Points, in no order, along strands that fork, close into loops and pass close to each other.
Points whose rows are less than 37.4 apart are linked; no others are. Some points are linked to none.
gar: [ -4   3  -6   8 -22 -13   2 -14   1 -14  -9   3 -19  13   3  -9  -4   8
 -30  -4  17  -2]
zuno: [  7   4   2   8  10   3  -3  18   0   8  -5   1  -1  11 -19  16  -7   6
  -6  12 -18  -4]
fanaz: [ -5  11   7 -14  -6  18   5 -17  16   3  -1  -7   1   2   2  10   8  -2
  -5  -2  11  -2]
Muga: [  6   4  -2 -30   5   3  -3   2   9   1  -8  -3  17  11  -7  -1   9   3
   8   1 -12   6]
Sop: [  7   4  -9   3   5  14   0 -16  18   9   4  10  -6 -13   4  10  11   5
 -12   1  10   4]
Nalo: [ 24  -8   5   5   4   4  -3  -4  22  21  14 -18  -6 -10  22  -6  -3   8
  -6  12   7  13]
leb: [  3   6   9  11 -16 -10   0  -2  -2 -11   6  -1 -22  16   2  -9 -15  10
 -18  -4  24 -10]
vutag: [-11  -3 -23   7  12   4  -2   1 -28  -4   0  13  -2  -2   1   6  10 -11
   0  -1  -4  -5]
roke: [ 19   4  -4 -10  -3   7   3  10   6   8  -1 -11  -1  11  -8  12  -5  20
  14   9 -12   9]
teda: [  3   1 -12 -10  12  10  -7  -2  -3  14   2 -19  19  -5  12 -20  12  -1
   3  -1  -4  -4]
Fam: [-14   6   4  10 -23 -11  -3   0 -17 -20   1  -2 -21  19  -2  -5 -17   7
  -6   1  12  -5]
Zanu: [ -4  12   3 -15   4  24   0 -16   6 -11  -3   9  -2   0  -5  17   8  -9
  -7  -5   2  -7]
zalev: [-25  -4  -2  29 -14 -14  -3   1 -26  -5  -2   5  -6  11  -6   4 -12  -6
  -8   6   7 -12]
mub: [  4   4 -28  10   3   1   1 -12 -15   6   1   1 -14   4   5  14   7   3
 -12   4   3  10]
vivug: [-14  -8 -10  18   0  -8   4   4  -8  -8   1  14 -27  -1  10  16  -8   7
 -37   0  -4   6]
Nidi: [  0  -6  15 -11  -4 -11  12  -3  18  19   0  10  30 -11   9 -13   1 -14
  15   5  10   3]
digar: [  4   1  -7  19  10  -8  -2   0 -10  19  -6 -14  12   2  -5 -12   2  -2
   4   5  -7  -4]
fubob: [  4   0  -5   5  -4  -2   3 -20  11  -2   2   8 -11 -21  21   4   9  -2
 -16  -8  13   0]
kat: [  6   7  -8   7  11   5  -8  -6  -2  19   2  -8  11  -1   9 -15   3  -5
  -3   3   7  -1]
lozag: [-12  -7  -9  15 -13  -7   9  -1 -14  -8  -2   4 -28  13   7   0  -4   6
 -31   1   6   0]
Tilem: [-11 -12  -8  -4   9   9  -6   2 -14 -25   6  11  -3   5 -17   4 -12  -1
  11  -5   2  -5]
tep: [-18   0  -1  -1  -1  -3  -5   9 -14 -10 -12   9  22   3  -9  -8   9  -5
  15  -5  -7 -19]
gurik: [  5   0   3  11  -3 -10   9 -12  15  17   3   3  -1 -20  18  -3   2  -6
  -7  -1  11  -2]
Keb: [-10 -12  -7   5   8   6 -10   9 -23 -14   4  -4   4   1 -14  -6  -8  -1
  19  -8  -9   0]
fevi: [  1   5  14  10 -11 -19   2  11   0  -5  13  -1 -22 -13   8  11 -13  -3
 -11  -1   6  -5]
Nefo: [  7   5   8 -23 -12   6   2  -5   6  -6  12  -9   8  12   1 -17  -9  -1
  15  -5   6   5]
zomum: [  2  -1  15  -3   3  -6   2   7  10  18   7   0  16 -19  10  -7   4  -9
   5   6  -1  -6]
Zolu: [  2   8  16  -9 -13  -4   1 -14  18  -1   2  18   0 -15   4   0  -2 -10
  -7  -5  21  -4]
Zogo: [ -2  -5  -1 -18  19  10  -1  11   1   6 -11 -13  21  -4  16 -20  17  -2
   5 -11 -18   1]
ginaz: [ -4  -5  -1   5   9  10   0   3 -12  -7   1 -22  -2   4  -6 -12   0  -4
   8  -4  -6  -1]
Pef: [ 16  -3   3  -8  21  14  -7   5   6   2   9 -12   0  -9  -6   6  -1   0
   2   2 -10   1]
gami: [ -2   6  12 -15  13   8  -2  18   2   6   4 -15  19   2   0  -8  -3   5
   3  -4 -12 -10]
lum: [-21   4  10  -5  -4   4  -5   8 -15 -12   0   1   8  -2   0   8   1  -5
  14  -1 -12  -8]
tum: [ -8 -12   1  11   6  -7  -2  -2 -10 -10  -7  17  12  -7 -16  -6  -1 -10
  10  -8  -5 -10]
lono: [  2   1   2   3  12   4  -1   8   8  15 -11  -7  11  -1   7   9  20   3
  -1  10 -18   5]
vom: [ 18 -13  -7  16   8 -13 -10  -2   9  17   5 -11 -10 -13  14  -9   1   4
   2   7  10  15]
zumok: [-13   3   0 -12  -3  11   3  -8  -8 -14   4  14 -14  -8   4  17   5  -3
  -7 -10   2   1]
daten: [ -4   8  12  -3 -11 -11   5   0  10  10  -3   3   9  -6   3   9   6  -6
   6   9  -9  -1]
sug: [ -7 -10  -9   9  -4  -4   8   5  -6 -14  -2  10 -21   2  -4  16   4   5
  -7  -4  -2  10]
molis: [ 11   5  17   6 -10 -19   3 -10   4  13  11   6  13  -6   6 -21 -12 -10
   0   1  22 -12]
debu: [ 18   8  13 -12  -7   0  -5  -2   5   0  14  -8  -3  14  -8 -19 -21   8
   5   0  19   1]
Tasom: [ -5  -5  -4 -14   3   3   4  11   1 -10 -11  10   0  -7  -6  12  13  -3
  20   1 -14   9]
padan: [-13   4  13 -19  -3  10  -7   9  -7 -11   1 -16  17   5  -3  -8  -2   0
  18  -7 -10 -10]
Pudo: [ 11  10   6  20  -2 -11  -4   7   2   8   0   5  -5  10 -19  20 -11   8
 -13   9  -6  -5]
zuga: [ -3   0  -3 -14  -3   3   2   9   0  -9 -13  15   9  10 -19  19   5   6
  13   3 -19  -1]
zado: [ 15  -3  -6  20  -4 -20   3  -6   5  15  -1   7  -8 -13  17   0   7   0
  -7   3   5  12]
nogov: [  7   5   6  -5 -10   0   3 -24  14  -3   3   4  -6  -1   6  -8  -9   3
 -13  -6  28   1]
tid: [ -7   2 -13  -4  -3   8   2 -16   0 -16  -1   9 -20 -13  12   5   8   5
 -22 -14  12   7]
devel: [  8   4  10  16  -9 -17  -5   6   4  -3   0   6  -8  14 -19   0 -16   2
  -6   0   6  -8]
lage: [ -5  -7 -16   8   6  18   2  -1 -17  -8   5 -10 -15  14 -10  -2  -1   1
  -4  -4   1   5]
paz: [ -2   7  -5 -14  16  11  -9  18  -5   6 -11 -12  26   5   2 -11   5   1
  -1  -8 -26 -11]
tasel: [ -4   5  -4 -21  -5   5  -2  13  -5 -12 -10   5  23  21 -13   0   5   5
  16   0 -19   5]
zegev: [ 13  -1 -12  -6  32  13 -11  13  -6   8   4   5   9  -2  -6   7   0   6
   3   4 -17  -4]
zik: [ 12  -3   0 -19  10  19  -9   1  16  -1   1  -5   8   3  -3   0  -4   6
   4   1   0   9]
vame: [  6 -12   6   3  -5 -16   9  -3  16  12  -9   5  21  -8  -4 -17   2 -10
  13  -4   1   4]
kurar: [13  8 -3 -3  5 10 -3 -8 12 17 12 -7 -8 -6 19  8  1 10 -3  5  7  8]
Fidu: [  3   7   1   5  -3  -6   1  16  -6   6  -3 -14  -7  12 -10  11 -11  11
  10  14 -17   6]
nupu: [  5   8  -6 -13   8   4  -3  15   0  16  -4 -10   8   0   3  10   7  13
   9  15 -20   7]
Buv: [  1  -7  16  -2 -16 -10  10 -16  20   4  -8  10   7 -10  -3  -5   5 -11
   7  -2  15   3]
Boku: [  3  -4 -23   0  26   4  -3   9 -20   5  -3   7   3   7 -10   6   2  -5
  -3   4 -13  -2]
dag: [ -1   0  -3 -14  -6  11  -1  -3  -6 -30   0  10  -5  12 -21   6  -5  -1
  10  -4  -3   3]
Bip: [  0  -2  19  10  -8 -12  -2  13  -2 -10  12  -2 -16   1  -9   6 -18  -1
   3  -1   4 -10]
Kag: [  0  -8 -11  21   5 -15  -6   2 -18   2  -8   1  11  -7  -8  -8   0  -7
   7  -2  -1  -7]
resa: [  8   0  -4 -13  -8  -3   5 -13  10  -2   3  -7   8  -1   7 -21   2   6
  13  -1   8  14]
zizu: [-17   9  15   5 -17   1  12  -1  12   2  -3  -3  -5 -10   7   9  10  -6
  -2   4   8  -4]
Kefi: [  3 -10 -11   1   3   3   3  -7   4  -4  -1 -18   8   3  -5 -23  10  -1
  19  -8   7  18]
Zef: [-5  9 -2  2 -4 -3  0 -3 -5 -7  1  4 -8 -3 -1 10 -5  1 -5 -3  5 -1]
gebu: [-16 -11 -17  15   7   3  10  -4 -16 -10  -5  14 -15  -7   4  13   6 -10
  -7  -3   1  -1]
vebe: [ -2   3   7  18  -6 -11   4   3   2   2   9   4 -25  -8  15   7  -5   3
 -34   2   0   2]
suvo: [  8 -12   2   1  11  -5  -1  11  19  24  -8  -8  17 -17  16  -4  18  -3
  10   6 -20   6]
zite: [ 22  10   8  -6  -6 -10  -6  -2   9  -2   8   5   1  18 -20  -4 -23   3
  -3   3  13 -10]
Figi: [-11  -1  22  -2  -7  14   5  -5  18   6   1 -14  -2  -3   9  -4   7 -12
   0   2   8  -2]
luru: [ -7  -8   2 -19   2  11   7  -7  10  -9 -11   3   4  -3   5  -3  18  -6
  25  -3  -7  10]
fekas: [-21  -8  -4  18 -10 -10   3   1 -30 -17   4   8 -18  16   3   5 -13   7
  -4  -4   7  -4]

A piece is two or more points that can be reached from each other along the links. Count, over all rows, the pieces, the separate loops (a circle has one, a figure eight two, a Y none), the forks (points with three links) and the tips (points with one).
pieces => 4
loops => 2
forks => 3
tips => 7

How many points has the smallest loop of links through each point below? Write - if it is on no loop.
gami => 11
Nalo => 7
lozag => -
Zolu => -
